Points, in no order, along strands that fork, close into loops and pass close to each other.
Two points are linked if the straight distance between their rows is under 173. Some points are linked to none.
fubi: [ 14  71  49  -8 -32 -29 -64  42   6  19  24  -4  28 -14  -2 -26  45  15
  30 -13   4  -6   6  54 -40 -18   1  52 -20 -14 -27  32  27   7 -37   6
  -1  23 -19 -39 -30 -36 -69   9 -25   3  -9  -7 -11  15  45  20  19  -3
 -27 -14]
rugi: [  9   8 -10   4 -26  25  -1 -16  -5  34  32  -7  17  -2 -11  24   9 -38
  -3 -26 -10   0   2 -28  27  12   9  -6 -21   1  15 -14 -47  26  -3  32
 -40 -31  -1   6 -34 -45   6  -9 -22  14  -5 -25 -42  69  25   7  19  16
 -19 -21]
vunu: [ 10 -46   0   4 -12  23  35 -39  26  59 -34  37 -37 -24 -18  -9 -14 -27
 -26  18  20 -17 -13 -43  26 -14  22 -38 -23   0 -53 -42 -11 -59  19 -20
  -6 -25  25  27   6  51  68 -39   1   9 -10  16 -13   6  -5 -19  24   9
   7  14]
Tunir: [-20 -11  13 -22  10  23  20  22 -15  33  20  45   0 -46 -83  25  -8 -37
 -61   4  33  36  50  40  24   5  32  -3  23 -49   6 -17   9 -37 -31   8
 -21  22 -22   2 -41  32  30  32   4  10  -3   1  11  40  30  -1   5  -3
  18  11]
ladoz: [ -9  44  41  42 -20  36 -53   3  10  19  27  28  13  -8 -62  -8  49 -22
   9 -38  -4   5  15  44  -4  -7   8  -4 -12 -18 -34 -11  31   3 -39  -6
 -44  13  -5   4 -19   3  -6   1   0   3 -15 -20 -42  57  40   7  35  13
  27  11]
fanum: [-11  21  -8 -72  58 -29  20  29  -8  18  16   5 -71 -10  -8 -40 -21  26
 -22 -10  32  46  13  40 -12 -18   6  29 -20 -33  22  34  42 -29 -13 -14
  31  31 -15 -21 -16  37 -93  73  21 -19 -32  54  60 -11   6  40 -12  -4
   5  12]
Patig: [-10 -17  22  72 -13  42  -2 -12 -10 -17 -19  60  32  24 -63  23  10 -40
 -27   9   2 -14   6  -2  26 -13  37 -51  44  31 -25 -29  21  30 -19 -28
 -42  27  12  54  34  38  85 -28   6   4   7 -40 -49  40   4 -17  19 -28
  31  40]
didu: [-34 -42 -23   6  -2 -19 -21 -60  -3 -76  -4 -43  40  14  30 -26 -25  66
  19  13 -41  13  13 -19 -45  51 -15 -18  33  -7  28  -2  53   3  51  14
 -25   7 -32 -11  35  17  22  25  19  -7  15   5   2 -97  -2  -8 -58  -9
  31  31]
tidab: [-28   2   1  -4  38  18  15  21 -23   8  29  29 -40 -12 -58   8  -1 -22
 -45 -29  14  54  49  45  22  15   9  -8   7 -45  11   1  15 -35 -34   6
   1  27 -21 -15 -21  45 -41  61  21  10 -39  18  33  27  11  14  -6 -14
  15  23]
Roni: [  7  58  31 -20 -19  -3 -61  31   3   7  22 -14   6   6  19 -16  27  32
  24  -3   0 -13 -12  16 -33  -4  10  42 -33  10  17  44  13  26  -1  15
 -24   5 -19  -6 -44 -49 -51 -13 -18   4   0  -9 -13  47  17  41  16  18
  17  -5]
mezu: [ 30  -4 -12 -49  -2 -68  -9  14 -19 -21   0 -39 -12   6  54 -28 -21  37
  12  -1 -12  13  -8  14 -20  -9 -22  37   6 -16  11  33  13   0   2  -4
  39   1  16 -40   5  -6 -97  29  17   8   7  24  43 -61 -22   8 -35  -5
 -41  -1]
Nabub: [ -4  24  37 -41   8  35  21  53  18  62  23  25 -18 -38 -74  10   8 -21
 -28  23  50  23  12  37  -4 -12  35  31  -9 -37  -9  -9  20 -58 -29   3
 -19   6 -22  -7 -60  10  17   5 -14   0   5   9  20  67  42  21  25  18
  12   4]
Busa: [  0   0  27 -35  26  14  54  61  18  59  -1  21 -48   7 -39  -3  -3 -10
   7   2  48  48  13  41   3 -51   4  19 -13  -6 -18  -6   9 -42 -32 -23
  56   8   4 -11 -21  30 -38   9  21 -30 -15  26  76  -9  12  18   2   7
 -10 -12]
Val: [ -1 -23 -33 -13  -3 -21 -18 -26  -8 -50   0 -58   9  29  54 -36 -11  50
  37  36 -42   0  -6 -23 -35  25 -17  -1   8   6  25  15  56  29  45  -3
 -21 -18 -13  -5  49  13  -8  12  22   4  12  -4  11 -62 -34   3 -25   9
  14  10]
Degit: [  9   2  33   9 -53  30   8   3  13  81  28  -8  33  16 -18   9   5 -12
  48 -32  32  49  27   7  19 -17  13 -11 -28   5 -15 -36  -6  16 -44  -2
 -11 -29 -34 -28 -31 -16 -11  -4 -36 -24  15 -37  11 -12  36  -6  10  37
  -1 -23]
siku: [-19 -27 -13  11  58 -19  10  -6 -35 -49   9  24 -40 -12 -23  24 -25 -33
 -61 -43 -18  46  52  19  32  27 -15 -30   9 -37   8  -8 -17 -41 -25  -2
  30  13   2 -22  12  28 -43  53  25  15 -27  30  15  -8 -24  -2 -18 -27
  -3   7]
Pev: [ -4  -1  18  -3 -27  23  -5 -10  33  34 -15   4  15  22  14 -29   5  34
  41  58  11 -11 -29 -12 -16 -27  21   4  -8  36 -27   4  18  18  28 -14
 -15 -17 -13  15  -5  22  58 -68  -4 -22  26 -13   2 -18  -5   0  27  39
  32  -1]
tetos: [-28 -13  -3  43 -13  17 -11 -32  -8 -73   5   8  63  20  -7  -2  16  26
  14  32 -28 -20  -4 -17  -9  31   8 -39  48  25  19  -6  46  45  35   8
 -56  14 -32  26  46   5  78 -11   0 -17  29 -35 -49 -23  -5   1 -20 -13
  46  35]
zar: [ -7   6   2  -4 -33 -19 -22  22  14 -32 -27 -19  35  34  46 -21   2  42
  37  83 -27 -34 -53  -9 -18 -22  18  12  38  36  -1  34  31  43  40 -15
  19  -4   2   9  29  16  40 -56  -4 -17  35 -23  -2 -50 -35 -14  17  -1
  17 -10]
zumin: [-29 -29 -50  56   5  54   8 -96  -3 -16   8  15  22   7 -27   6  -3   4
   9   1 -17 -18  10 -57  19  53  16 -50  -3  42   5 -41 -21  17  27  22
 -84   2 -27  70  37  31  76   2 -14  -4   1 -29 -54  28 -17 -11 -28   3
  47  46]
Beg: [ 26 -29 -19 -36  14 -26  74  14  -1  43 -43 -14 -45 -12  18 -11 -45  11
  -8  40  40  -2 -17  -7   0 -31 -14  28   8  -7 -21  -5 -41 -30  14 -30
  86 -15  40  -9  -8  -6   9 -25  13 -18  28  38  74 -46 -46 -22  -9  12
 -40 -26]
mufa: [ 28  11   3  28 -26  -5   1   7   4   7 -19  -5  -3  29  31   8  18 -34
   1  -5 -18 -27 -32 -10  15 -30 -19 -16 -10  25 -22   4 -32   9   5 -12
  20 -17  25  -1  21 -18   0 -44   0  20  -1  -9 -20  11 -19 -11  16  -4
 -31 -24]
Gil: [ -3 -11 -40  40  15 -15  48 -18  -8 -29 -56  10 -41  18  20  13 -20 -34
  -9  54  -8 -35  -6 -40  18   5 -10 -12  18  14 -12 -10 -50 -10  32 -25
  37   9  27  51  55   1  58   4  10  16   2   3   5 -21 -54 -32   8  -5
 -10  -5]
sud: [  8 -39 -32  -6  19 -10  60 -27 -11  -2 -51   5 -49 -13  -6  -8 -51 -13
 -26  45  14  -6   2 -46   8  -2 -13 -19   7 -19 -31 -26 -22 -38  31 -37
  63 -14  32  14  34  22  46 -13  24   8   9  12  47 -43 -56 -31 -13   5
 -12  -1]
dil: [-15   5 -26  47  18   9  28  13   7 -17 -50  37 -45  37   7  36   6 -43
 -29  62   7 -36  -8 -32  10  -5   7  -9  12  30  -3   5 -69   4  21 -13
  12  17  26  81  28  -9  69 -16   5  11 -12  -9  -7  54 -40 -21  26 -11
  -1  -1]
vodoz: [  16   -2  -27  -58   47  -58   -8   13  -34  -28    8  -24  -46    1
   43  -33  -36   33  -19    3    4   27   21   12  -13   15  -12   23
   -6  -38   37   46   33    6   13    7    8   12  -20  -22    8   12
 -100   83   21   21  -32   33   32  -21   -9   34  -31  -18  -19   30]
taleb: [ -3  31  11 -15   3 -18 -50 -27  -3   2  32 -28  11 -28 -31 -70   9  18
  26 -15  -4  24  48  32 -38  20   5   3  -4 -47 -16  15  98  28 -14   5
 -34   8 -36 -27  -2  20 -44  63  17  18 -36  -7   9 -21  38  30  -6  21
  -4  47]
luvap: [-15 -23  -4  57 -11  38 -14 -43 -37 -28  38   6  64  19 -48  16  14 -28
  -8 -53 -14  19  43   6  34  38  15 -56  32   5   7 -34  20  46 -28  11
 -63  17 -19  11  21   8  19  35   6  18 -13 -51 -40  17  17   8 -16  -4
  -1  35]
par: [ 28 -26 -22 -25  -1   6  69 -18  13  50 -18 -31 -67  15  33 -16 -21   5
   8 -31  37  14 -17 -20  10 -12 -37  -2 -31   2 -15 -14 -23 -30   0 -24
  71 -26  37 -29   0 -23 -39 -12   9 -12  -7  43  75 -33 -46   2 -11  33
 -30 -23]
gurud: [-12  13  26  21  10 -77 -25  64 -49 -88 -27  20  55 -11  13  41 -19  14
 -11  32 -16 -20 -16  19  -3  -7  12  12  66   4  19  39  19  39 -24 -11
  29  31  10 -23  29   2 -10   4   6  -7  20 -28 -32 -49  17 -16 -15 -57
  -9  -6]
besen: [ -4  60   5  -9   0  20 -19  44 -14 -29  -7   5 -12  19  19  31   7  20
   7  40   7 -23 -23 -10 -17  15  18  42 -10  26  50  51 -18  44   6   5
 -29  12  -4  43 -41 -63 -22 -15 -20  -9   7 -16  12  82 -14  24   4   6
  36   2]
Lup: [ 10  17 -21 -53  14  31  36   6   6  61  40 -14 -48 -16 -22  -6   7 -32
 -26   3  22  -3  -2 -15   7   9  18  15 -38 -17  29   9  -8  -7  11  31
 -34  -8  -5   3 -65 -32 -10  16   4  10 -32  20  15 103   2  60  16  13
  -1  -6]
Gibo: [-15  16  -4  50  46 -10 -16  47 -27 -69 -17  25 -25  44   5  52   4 -20
 -25 -10 -21  -7   3  15  12   2 -12 -11  10  27  15  27 -28   4 -16 -24
  19  32  10  17  36   8 -31  18  21  12 -32   2 -12  15 -28 -12   6 -35
   7   6]
Meza: [  8   5   4 -15 -14 -18  28  42 -18  18 -17 -11   4  14  11   1 -21  13
  40  42  27  25  -4   8   1 -21   9  24   4  22  10  23  -8  31 -13 -10
  37  -1 -18  -7  -4  -8 -23 -12   1 -23  14 -17  44 -48  -3   1 -10  16
  -7 -23]
nagor: [ -4 -31  -6   2  18 -15 -15 -33  -6 -19 -13   9   8 -29   2  -1 -24  10
  -9   5 -13  13  25  11  -9  25 -12 -14   6 -27   9 -10  -2 -19  19   0
   2   0 -22 -15   1  26  20  -4   9   0  11   9  -3 -51   8 -17 -24  -1
  31   0]
Figeg: [  0  48  56  20   0  -6 -15  59  31  15  -5  36  -7 -10   1  29  53 -20
 -17 -53   3 -11 -13  54   0 -54 -20  31  -6   2 -47  14 -19 -52 -39 -16
  44  20  13 -27 -14  -5 -33 -20  -9  -9 -11  21  -3   5  33 -19  27 -23
 -26 -27]
ral: [-10  -8  27  59   4  17 -43 -14   0 -41 -22  58  23  12 -35  28  19 -49
 -40  -1 -26 -52 -23  -6   6  -7  23 -36  22  36  -1  -5 -15  23  -6 -21
 -33  15  29  59  30   5  74 -36  -7  28  -1 -22 -79  78  12  -8  34 -33
  28  17]
nul: [-20  31 -13  26  37  19 -17  29 -18 -54   9  10 -21  35  10  32  11  -2
 -16  15 -18  -7   1  -6   1  34   5   9  -9  21  42  37 -26  21   8   2
 -29  15 -11  44  -3 -21 -16  23  -2  14 -20  -7  -8  78 -24  21  13  -2
  37   9]
sal: [-13  30  10  47 -21  15 -35   8   5 -17 -29  33  30  11  -1  45   9 -37
 -26  22  -6 -54 -41 -31   5 -16  17  -8  11  45  15   6 -56  50  -1   6
 -22   9  34  63   7 -44  71 -61 -34  14  15 -34 -69  82   8 -26  29 -23
  14  -5]
liv: [ 12 -26  34  39 -64 -11 -26 -18   7 -10 -20   1  96   1   7  16   5   8
  38 -28 -17   0 -23   6   0  -9  -1 -24  48  12 -16 -44   5  13 -34   3
   8 -19  21 -24  16 -14  44 -51 -45 -29  46 -32 -41 -75  37 -54   8 -14
  14 -13]
kalis: [  7 -31 -13   1 -42  30  56 -46  16  80   0 -16  -6  15   4  -2 -25  -4
  44 -27  28  45  15 -33  22   0  -6 -22 -31   7 -16 -59 -37   2 -12   0
  22 -37  -9 -11 -13  -8  -5 -11 -18 -32   2 -12  45 -39   4 -13  -9  38
   1 -20]
kogi: [ 13  19  19 -71  11 -11  18  64  -3  44   7  15 -13 -40 -22   0 -23  11
 -16  45  52  17  -2  29 -11 -17  26  49  -8 -27  26  29   0 -19  -9  12
   0   5 -23  -5 -59 -10 -22   3 -14  -5  11   8  32  26  31  26  12   8
  -6  -6]
rebef: [ 21  -5 -16 -24   9 -20 -11   4  17 -27 -27 -35 -27  31  63 -40  -6  33
  23  46 -30 -34 -42 -11 -20 -11 -11   9  -3  18  -5  33  22   9  49 -27
  21  -7  27  -3  33  19  12 -22  31  17   6  19  22 -35 -62   5  10   9
  -9 -10]
bak: [  2 -12  -8  -6 -10  43  33 -18  27  55 -29  16 -31   7 -14 -12  -2  -5
  13  60  25 -19 -24 -42   8 -23  35 -18 -26  24 -30  -4  -3   0  30 -20
 -26 -21   4  49  -6  30  71 -51   9  -3   6 -12   4  26 -13   4  30  23
  16  14]
teb: [ -8 -16   8  89  -6  58 -12 -31 -20 -21  12  27  40  50 -53  18  37 -21
  -5 -45  -5  10  28  15  34  18  22 -69  40  31 -17 -44  34  38 -34 -29
 -59  36   3  32  43  37  36  17  16  13  -9 -50 -43  37  -5   0   4 -19
  32  46]
nabo: [ -9  30  -4  34 -14  32  16  21  11  21 -27  27 -20  19 -14  50  22 -42
 -23  32  16 -39 -27 -37  18 -24  15   0  -4  36   2   7 -63  13  14   2
 -13  -2  23  61 -25 -43  52 -51 -30   3   4 -24 -19  95  -7  -5  40  -8
  -3  -7]
fuz: [ 18 -16 -11   0 -19 -15 -26 -38   1  -1  22 -17  46 -27   7   5  -6 -30
  -9 -15 -44 -32  -3 -25   9  18  -6 -14  -8  -1  15 -15 -40  27  13  46
 -36 -37  16   4  -2 -32  23 -18 -20  23  14 -17 -75  22  29  -7   9  -1
 -18 -16]
mivil: [ -42  -32  -19   46  -15    6    4  -44  -12 -101   17  -29   79   28
   23   -7    6   49   25   10  -24    9   15  -20  -25   51   -7  -36
   49    9   39   -4   41   31   36   25  -38   18  -51    3   52  -10
   32   31    4  -28   22  -21  -24  -76   -2  -10  -48  -21   34   41]
gele: [  5 -10 -33  17  28 -33  28   3 -25 -63 -32  -3 -34  16  36  40 -38   9
   5 -12 -16   2  -3 -20   5  12 -35   0  24   9   4   4 -58 -27 -10 -32
  84   8  45  -6  41  -9 -37   9  17 -11  22  14  37 -61 -61 -53 -37 -15
 -29 -21]
zim: [ -3 -37  22  32 -46   0 -14 -52 -14 -33   6 -29  76   5   6  -6  -7  15
  41 -47 -30  19  14  -3   3  19 -16 -39  29 -12  -6 -41  20  16 -16  10
   6 -30   6 -37  21 -11   3 -14  -9 -16  24 -25 -13 -88  18 -23 -21  10
  -7   9]
rokun: [ -3 -24 -18  32   7 -55 -32 -24 -17 -97 -32  14  30 -13  14  13 -16 -33
 -38  17 -67 -49 -12 -17  -7  19 -15 -15  40  14  33 -10 -48  27  28   7
  11   8  32  33  62 -18  64  -5  -5  37  12  -1 -72  -3 -20 -22 -13 -34
   5 -22]
niz: [ -9  -2  11  33 -10  53 -38 -51 -10  30  53   4  28  -5 -70  -4  28 -24
   0 -65 -15  25  45  22  20  24  22 -34  -2 -18  -7 -38  28  21 -35  21
 -67   1 -11   0 -26  21  -4  34   4  25 -27 -36 -41  68  34  21   8   9
   3  33]
lodor: [ -6   2 -48 -49  55  11  31  15 -11   8  21  -2 -67 -11   3  -1 -12 -10
 -49  13  10   6  18 -13   6  29   3  11 -23 -28  56  20 -17 -15  28  40
 -15   9 -19  18 -32  -2 -27  61   7  10 -47  42  35  76 -20  45  -7   2
  19   3]
ses: [ -4   9   1 -73  50 -35  15  46  22   2 -21  23 -54 -18  26   9 -22  28
 -37  36  17  -8 -16  33 -16 -30  -3  63 -10  -7  16  41 -27 -59  23  -4
  47  19  -6 -16 -30  30 -34  17  17 -20   2  62  37 -16  -7  -3 -14 -28
  -3 -20]
panib: [-14 -27 -12  13  44 -19   4 -19   1 -51 -15   8 -43  12  28  29 -30   4
 -26 -53 -31  22  24   5  12  31 -44 -15  -8 -10   8  -4 -43 -50  -1 -11
  57  -5  22 -15  24  12 -49  27  18   2 -16  48  20 -34 -36 -27 -26  -9
  -1 -12]
sesa: [  1  -6 -37 -21  13  -7 -25 -34 -22 -19  32 -41   9 -14  17 -12 -11  -4
  -8  -7 -39   2  38 -21   1  50  -6 -10 -21 -32  54  16 -18  35  24  56
 -52 -21 -23   8 -22 -30 -33  55  -3  35 -30   1 -22  36   8  30 -17   7
 -13   9]
mesof: [ 16 -31 -20 -78  25 -35  30   8  23  24 -28 -10 -62 -31  36 -10 -34  36
 -38  20  16  -7 -21   0 -14 -24 -28  43   6 -22  -7   9 -32 -71  34 -11
  65  -9  25 -34 -22  15 -16   2  27 -12  18  74  60 -39 -40 -14 -23 -14
 -20 -34]
kuge: [  6  22  49  18 -35 -22 -35  41  -4  -2   0  15  72 -29 -29 -12  13   7
  29  23  12   3  -2  41  -9 -18  28   9  40 -21 -20  13  58  28 -40 -10
  -2  11 -10 -32  -5   9  21 -22 -10 -11  33 -37 -18 -47  41 -17  18   5
  -2   3]
munuv: [ 30  35  19 -49   5 -37  -4  48  29  24   8 -13 -31  -6  54 -29  49  20
 -15 -26  -3 -27 -30  43 -16 -43 -37  74 -28  -4 -16  35   2 -43  10  -4
  44  11   5 -44 -26 -13 -65  -8   8  11   4  52  21   8  -9  21  -1 -18
 -48 -31]
Zupu: [ 11  30  36 -20   7 -66 -24  80 -12 -23 -21  22  23 -19  29  29  -5  22
  -3  20   3 -27 -28  37 -11 -42   7  46  32   9  -5  52 -10   4 -19 -26
  60  32  19 -34   0   9 -37 -19  -3 -11  21  -6  -3 -42   7 -32  -8 -54
 -34 -29]
kebef: [ 17 -30 -19 -35  -1   9 -12 -57  46  69  21 -23 -34 -34  12 -27   8  -2
  -4 -39  -5 -19 -11 -26   0  -2 -12 -15 -62  -9 -28 -28  -3 -34  39  26
 -30 -47  11  -8 -16  23  10 -18   8  13 -24  35 -24  27  15  14  15  26
   2 -15]
duden: [ -32  -20  -46   16   19   56  -33  -85    6  -50   35  -31   41   20
   -2   -3   11   32   31  -14  -36   -1   15  -47  -12   64   -3  -39
  -19   34   29  -13    6   45   41   49 -102  -17  -36   52   18   -6
   33   16   -6   -2   -5  -24  -50   31   -1   19  -24   17   47   51]
vof: [ 20 -58 -11 -12 -19   6  -7 -98   4   9  -1 -39   9 -27   8 -23 -36   5
  12 -86 -22  11  11 -38   1  28 -35 -46 -18 -36 -29 -52  11 -32   3  -7
  28 -59  47 -42  14  -8 -22 -17  -1  19  13  19  17 -50   2 -28 -22  35
 -16  -2]
Navor: [-13  -9   5  47  -4  16  -4 -12 -27 -23  29 -17  22  34 -18  -4   6  -9
  25 -41 -11  47  42  14  10  29 -11 -33  16  -6   7  -8  48  32 -35 -10
 -23   7 -24 -13  20  13 -39  40  21   3 -28 -39  11 -25  -1  18 -10   8
   6  33]
Tagon: [ 21  16   0 -76   3  -5  17  14  45  76  28 -22 -49 -41   1 -42  16   3
 -18 -22  35   2  -8  23 -12 -21 -15  33 -41 -37  -6  -2  18 -57   6  27
   5 -17 -10 -54 -54 -10 -28  16  -5   7 -24  64  22  18  26  46  23  23
 -14 -20]
Nesos: [ 21 -39   9   5 -43  15  14 -46  21  41 -10 -16 -11   3  25   5 -15   1
  24 -62   5   9 -10 -20  14  -4 -31 -21 -25   5 -41 -46 -26 -36 -17 -15
  55 -42  38 -22  -4 -10 -18 -37 -12 -11  23  13  34 -51 -13 -29 -11  27
 -12 -17]
futez: [ 34 -12  -1 -46  -8 -16 -15 -25  43  52  24 -35 -17 -41  28 -36  31   2
  -7 -44  -9 -15  -6   9  -7 -14 -34  13 -50 -26 -24  -8   2 -45  21  25
  -4 -37   7 -46 -30 -15 -26  -7  -3  28 -12  48 -15   7  17  17  13  18
 -30 -28]
vidi: [ 11 -16 -46 -42   4  35  36 -28  26  79  39 -18 -58 -44 -14 -10   9 -38
 -27 -14  18 -15 -12 -49  19  -1  12 -12 -52  -9  -5 -19  -9 -12  28  44
 -48 -39   6   4 -36  -7  20  -5   6  13 -38  26 -12  85  -2  44  22  13
  -8  -3]
gir: [  4  -5 -11   3   2 -26  28  18 -30 -36  -9 -20  -2  28  35   7 -32  18
  28   5  -8  15  -4  -1   5   7 -16   0  17   6  14   8   2  20 -15 -19
  52   0  12 -21  21  -4 -47   8   8 -20  17 -14  42 -73 -29 -17 -32   0
 -13  -7]
suv: [-15  18  21   4   9 -17 -19  -1  -6 -11  20 -18  -5   4  -7 -46  -4  26
  32 -45  -2  47  38  45 -24   7 -18   4  -4 -29 -11  10  70   9 -43  -2
   9  15 -23 -35   7  22 -81  55  29  -6 -23   1  33 -57  18  14 -15  12
  -6  38]
Loru: [-35   3 -67  59   5  57  45 -46 -16 -10   5   2   2  24 -24   5   6  -8
  16  60  11 -26   8 -75  18  44  23 -22  15  43  14 -41 -21  41  29   5
 -64  20 -17 105  42   1  98  21  -8  -7  15 -52 -15  36 -41 -19 -12  11
  24  33]
Mafo: [ -8  13  18 -16   1 -13  10  58 -22  20   4  26  16  -8 -23  17 -24  17
  14  33  47  39  25  26  -2  -2  26  35  11  -5  34  28   2  17 -24  -8
   1  17 -39  -3 -39   4 -25  15  -2 -28  14 -18  38  -3  37  11  -7   6
   8   6]
nodu: [ 10  64  55 -16   5 -18 -13  95   8  14 -11  21   1   6  23  36  39  15
   9  -8  32  -9 -33  50  -9 -62   3  67  -9  30 -21  47 -23 -20 -38 -24
  51  44  -1 -30 -33 -15 -39 -30 -23 -29  13   1  11   5  28 -10  10 -34
 -31 -37]
Laguz: [-26  10 -55  22 -30  28  50 -27 -20  16  -1 -13  23  -9 -16   6 -10  -8
  45  83  18 -13  -5 -65  15  31  27   0   8  28  23 -35 -39  51  19  22
 -34  -1 -23  71   5 -31  81 -12 -30 -24  26 -60  -9  16 -20 -14 -11  25
  12  -2]
dezos: [-10  11  38  52 -57 -15 -25  39 -11 -41 -22   7 107   1  -3  36  19  20
  36  12  13  -7 -27  17  -5 -20  17 -20  56  14  -4  -6  37  51 -32  -3
  15   9  -8 -30  16  -7  47 -39 -39 -51  39 -48 -33 -61  37 -30  15 -25
  16 -15]
Kimod: [ 14  17  44  -9 -11   7   6  23  43  42  10  31 -24 -34 -15   2  40 -50
 -38 -61   5 -11   0  43   6 -41 -17  14 -16 -29 -57 -32   4 -94 -34  -1
  28 -10  22 -33 -13  10 -16  -6 -13   9 -10  43  -4  10  26 -10  32  -2
 -37 -28]
geve: [ 44  21  10 -38   2 -14  31  62  20  27 -26 -11 -38  28  45 -27  24  -3
   3  20  25 -18 -48  15   6 -69 -10  48 -18  28 -24  49 -18 -12  14 -23
  59  16  24 -28  -6 -20 -31 -36  13  11   6  30  34   5 -36  15   5 -14
 -59 -35]
neru: [ 15  47  40 -17 -27 -51 -59  40  22   8  12 -17  10   0  43 -39  42  54
  35 -36 -11  -7  -8  61 -42 -36 -26  70 -14   0 -26  45  23   0 -27  -1
  32  20  -9 -50 -15  -5 -91   1   0   0   9  23  13 -33  16   9  -3  -4
 -25 -20]
Zit: [ 14 -31  38   0 -14  16  18  -5  23  55 -10  39  -7 -42 -34   1  -6 -32
 -26  -4  23  11   0   2  23 -24   4 -22  -9 -25 -45 -40   4 -76 -21 -14
  12 -23  18  -8 -14  32  39 -26 -15   8   7  14   0 -15  25 -26  27   7
  -2  -9]
dizin: [-13  25  13  52  28 -40 -18  54 -32 -95 -32  25  18  37  20  54   3 -11
  -8  15 -26 -23 -28   5   5  -4  -1  -9  41  33  14  29 -10  42 -13 -30
  32  29  22   8  59   1  -5  -1  10  -6 -12 -30 -27 -21 -15 -31   5 -49
 -10  -7]
Muz: [ 31  10 -14 -29  23  -7  23  33  19   5 -23 -25 -61  58  64 -31  -1  25
  27  25   8 -16 -40  -3 -14 -43 -17  35 -32  35  -9  45  -5   5  32 -33
  42   7  13   0  21  -6 -30 -11  27  -7  -8  34  41 -13 -56  21  12  13
 -24 -27]
Pufe: [-11 -32 -56  -7  34  28 -12 -68 -14 -23  32 -55   2  -1   3 -25 -12  13
   4 -18 -35  17  31 -49   4  62  -9 -35 -22  -8  30  -6  28  36  32  32
 -80  -6 -31  16  24   5   5  47  13  27 -40 -10 -12  10  -3  23 -21  17
  10  35]
basu: [  3   3  20 -15  -1 -15 -66  -1   0 -30  16  12  54 -52 -10  11  -7 -12
 -26   4 -39 -29  11  14 -20  24  13  11   4 -20  37  16  -8  16  10  35
 -49  -5  -4  16 -25 -25  25 -13 -20  36  18 -14 -70  42  40  -1   8 -16
  16   2]
gef: [  6 -59   6  15 -19   1 -32 -98  -7 -30  14 -35  51 -16 -15 -32 -10   5
  31 -68 -51   4   6 -20  -6  33 -28 -54  -2 -26 -22 -54  36  -7   9   4
  -5 -47  37 -29  34   0   2  -5  -2  20   5   2 -30 -56  18 -16 -25  15
  -9  21]
tuvef: [-21  26  -1 -81  39  14  20  17  24  62  24   2 -64 -44 -27 -36   4   8
 -39 -10  41  34   9  32 -19  -6   3  31 -29 -51   6  -1  38 -65  -2  18
   7  14 -29 -30 -46  29 -32  52   5 -17 -44  73  50  31  34  52  20  18
  23  -6]
vur: [ 15  28  13  12 -46  35  11  22   4  69  18   4  21  22 -29  39  22 -25
  26 -15  36  27   0 -10  28 -24  27  -6 -21  21 -12 -24 -37  27 -37  10
 -19 -15 -12 -10 -41 -46   3 -26 -40 -16   1 -38  -9  54  24   8  24  16
 -12 -26]
Madab: [-22   9 -10  29 -12  21  11  -6 -15 -11  -7  16  52  -4 -18  13  -9   5
  17  60   8 -11  -1 -23   3  30  25  -4  29  13  28  -5  -4  38  18  15
 -36   5 -24  41  -3  -6  73 -31 -17 -20  37 -51 -27   8  12 -14 -12   9
  35  12]

How many points has the smallest loop of links through each point below? Write 0 if it is on no loop.
futez => 0
dizin => 21
mivil => 0
tidab => 10
vur => 0

A tip is a point with one link. Name the tips that can be reached along the links from each point below, in the order of the rows.
dil => ladoz, taleb, ses, kuge, basu
fubi => sesa
gir => lodor

A fork is a point with three links, a tip a point with one. Leave the first point through the second and follow the links. Name the first fork or tip that comes.
zumin / Loru => rebef
teb / Patig => Beg
lodor / Lup => gir
fanum / tuvef => lodor
tetos / Madab => sesa
sud / Gil => luvap
